Each row is a point on a landscape with many peaks, with its height.
From any point a climber steps to the highest of the 4 points nearest to it. It stops when none of these is higher. Distance is the straight distance between rows; heights are no part of it.
Modil h=410: [138 106 169 196  89  87 129 113 112 133 171 116  80]
tekuf h=689: [100 113 124  79  59 110 107 126 136 124 126 106 163]
reg h=696: [110  99 152  89  75 145  90 122 145 166 129 107 138]
zik h=653: [157 159 113 132 118 219 108 150 152 176 118 130 137]
fegu h=448: [145 160 133 115  99 192  98 163 165 173 140 169 125]
ravo h=678: [124 218  90 122  84 118 138 150 128 115 139 132 184]
Kon h=661: [ 93 133 124  83  60 121  95 136 150 143 139 127 150]
nifa h=573: [158 109 144 150 179 101 150 128 103  65 133 157 122]
pavam h=128: [ 89 134  89 122 135  89 166 116 113 122 104 106  92]
Gepoz h=665: [142 105 122 176 104  99 158 105  95  94 140 105 104]
pil h=371: [ 81 141 105 109 191 107 156 131 141 123  99 133 116]
Lini h=394: [131 105 157 191  89  86 130 121 108 102 174 126  82]
kap h=454: [154  91 171 110 160 171  99 107 141 151 111 115 164]
zamod h=482: [107  95 110 166  94 119 144  97  95 141 127  77  97]
zole h=494: [140 105 152 137 185  91 142 129 110  59 141 163 120]
lutur h=37: [ 73 121  93 133 110  98 147 107 107 145 121  94  78]
Verub h=618: [160 109 130 151 164 113 153 120  89  75 124 135 126]
denel h=282: [136 200  88 119  63 141 118 135 123 132 128 136 170]
zem h=595: [110 106 160  89 147 166  82 129 160 172 118 131 146]
seb h=507: [143 166 112 116  61 162 104 150 140 159 135 157 138]
fod h=659: [111  99 158  88 114 155  80 126 167 163 123 124 139]
lekup h=572: [ 98 175  99  90  79  90 130 147 136 110 144 142 167]
Kigov h=313: [135 199  77 168 192 135 168 142 128 142 107 130 120]
Vonem h=609: [152  93 157 102  81 150  91 111 136 150 141  95 158]
foru h=388: [157  92 166 112 191 150 118 110 135 136 103 115 161]
bor h=253: [182 105 180 123 187 122 112 135 119 111 134 167 155]
Lafi h=314: [ 96 169  73 157 121  92 166 132 111 148 126 144  77]
taru h=422: [100 112 114 103 193 123 145 108 127 117  84 111 126]
mik h=486: [114 123 154  84 176 165  98 139 169 167 116 138 127]
kag h=346: [147 184  92 123  49 166 109 136 122 151 131 144 154]
zuz h=467: [128  94 165  95 173 157 101 116 154 157 108 106 145]
mis h=249: [134 202  76 121  62 152 126 124 112 140 106 113 189]
Suzo h=699: [157  98 138 108  54 116 114 109 123  91 147  97 172]
deg h=611: [141 108 130 162 163  99 162 131 100  64 135 141 117]
besu h=623: [148 100 139 194  76 106 141  95  96 126 149  93  83]
Tiza h=347: [ 98 154 108 107 200 120 152 144 150 135 111 140 113]
Nitir h=295: [151 173 107 135 195 173 152 163 151 153 121 144 120]
Voper h=338: [111  86 146 147 140  72 138 135 106  50 152 140  92]
res h=326: [129 169 106 131 203 143 152 156 151 139 114 151 113]
lav h=633: [138 147 139 113 163 177 105 159 170 170 132 152 127]
pak h=159: [106  90 191 185  94  72 112 118 132 133 173 119  72]
Vez h=490: [173  88 179 118 105 160  96 108 144 143 148 117 169]
kigu h=358: [104 129 130  99 202 132 130 145 149 145 105 139 120]
Pupu h=342: [167  88 196 120  78 119  80 129 146 121 180 146 153]
ripul h=318: [107 186  70 161 124 102 170 140 103 155 121 142  92]
Vufol h=483: [171  96 159 117  48 120  99 113 130 105 167 112 170]
sero h=361: [ 90 101  95 140 116 111 151 100  99 122 102  93  92]
Ton h=131: [164  92 212 120 165 115  86 136 149 115 159 167 146]
Vopal h=551: [119 109 104 132 168 110 163 102 104  99  84  98 123]
Geg h=315: [176 107 169 125 195 134 121 125 105 103 127 143 160]
zutu h=646: [138  86 160  91  92 153  88 110 138 150 128  99 157]
Kabom h=234: [179  96 203 126 157 132  92 123 139 129 149 152 158]
lesa h=663: [115 165 117  96  55 127 112 143 148 140 142 145 145]
mekob h=339: [ 97 163  96 138 178 104 167 155 138 129 116 150 103]
medes h=605: [152 104 120 145 175 122 159 105  95  87 114 117 140]
Kem h=328: [112 182  76 139 150 107 168 151 113 134 118 145  91]
fazo h=481: [115  98 148 171 112  84 142 133 108  70 161 138  77]
Rubu h=629: [111 129 141 102 100 164  90 152 162 164 139 156 125]
mosit h=436: [ 96 121 104 118 185 112 158 119 126 121  92 116 120]
tesu h=666: [104 133 127  88  65 138  89 145 159 157 136 146 131]
Vafu h=327: [125 188  89 145 191 131 170 154 130 138 111 149 115]
nule h=814: [106 119 114  83  69 103 121 112 126 102 126 100 170]
Zali h=620: [116 104  94 151 116 114 160  98  90  99 103  82 113]
Ged h=286: [ 82 154  84 149 102 107 153 130 114 142 121 141  70]
gen h=330: [144 166 118 132 103 206  99 140 150 175 126 149 134]
feno h=335: [130 109 130 114 205 141 145 112 124 122  89 108 150]
Sar h=375: [147 161 113 145 161 202 124 157 158 175 124 139 133]
vofiz h=649: [132 102 103 166 111 111 160 101  85  93 123  87 112]
vaz h=642: [137 109 130 166 134 102 152 123  96  72 146 126 106]

Two climbers start at each pair of points below. Name the first point that both come to, or write never.
kag / Kem | never
res / zuz | never
Vafu / taru | Vopal
bor / Kabom | reg
ripul / seb | never
Vez / Vufol | never

Where does a climber stop that starts at each point below?
Kigov | Gepoz
kap | reg
Lini | Gepoz
Pupu | reg
feno | Gepoz
lutur | Gepoz
Rubu | reg
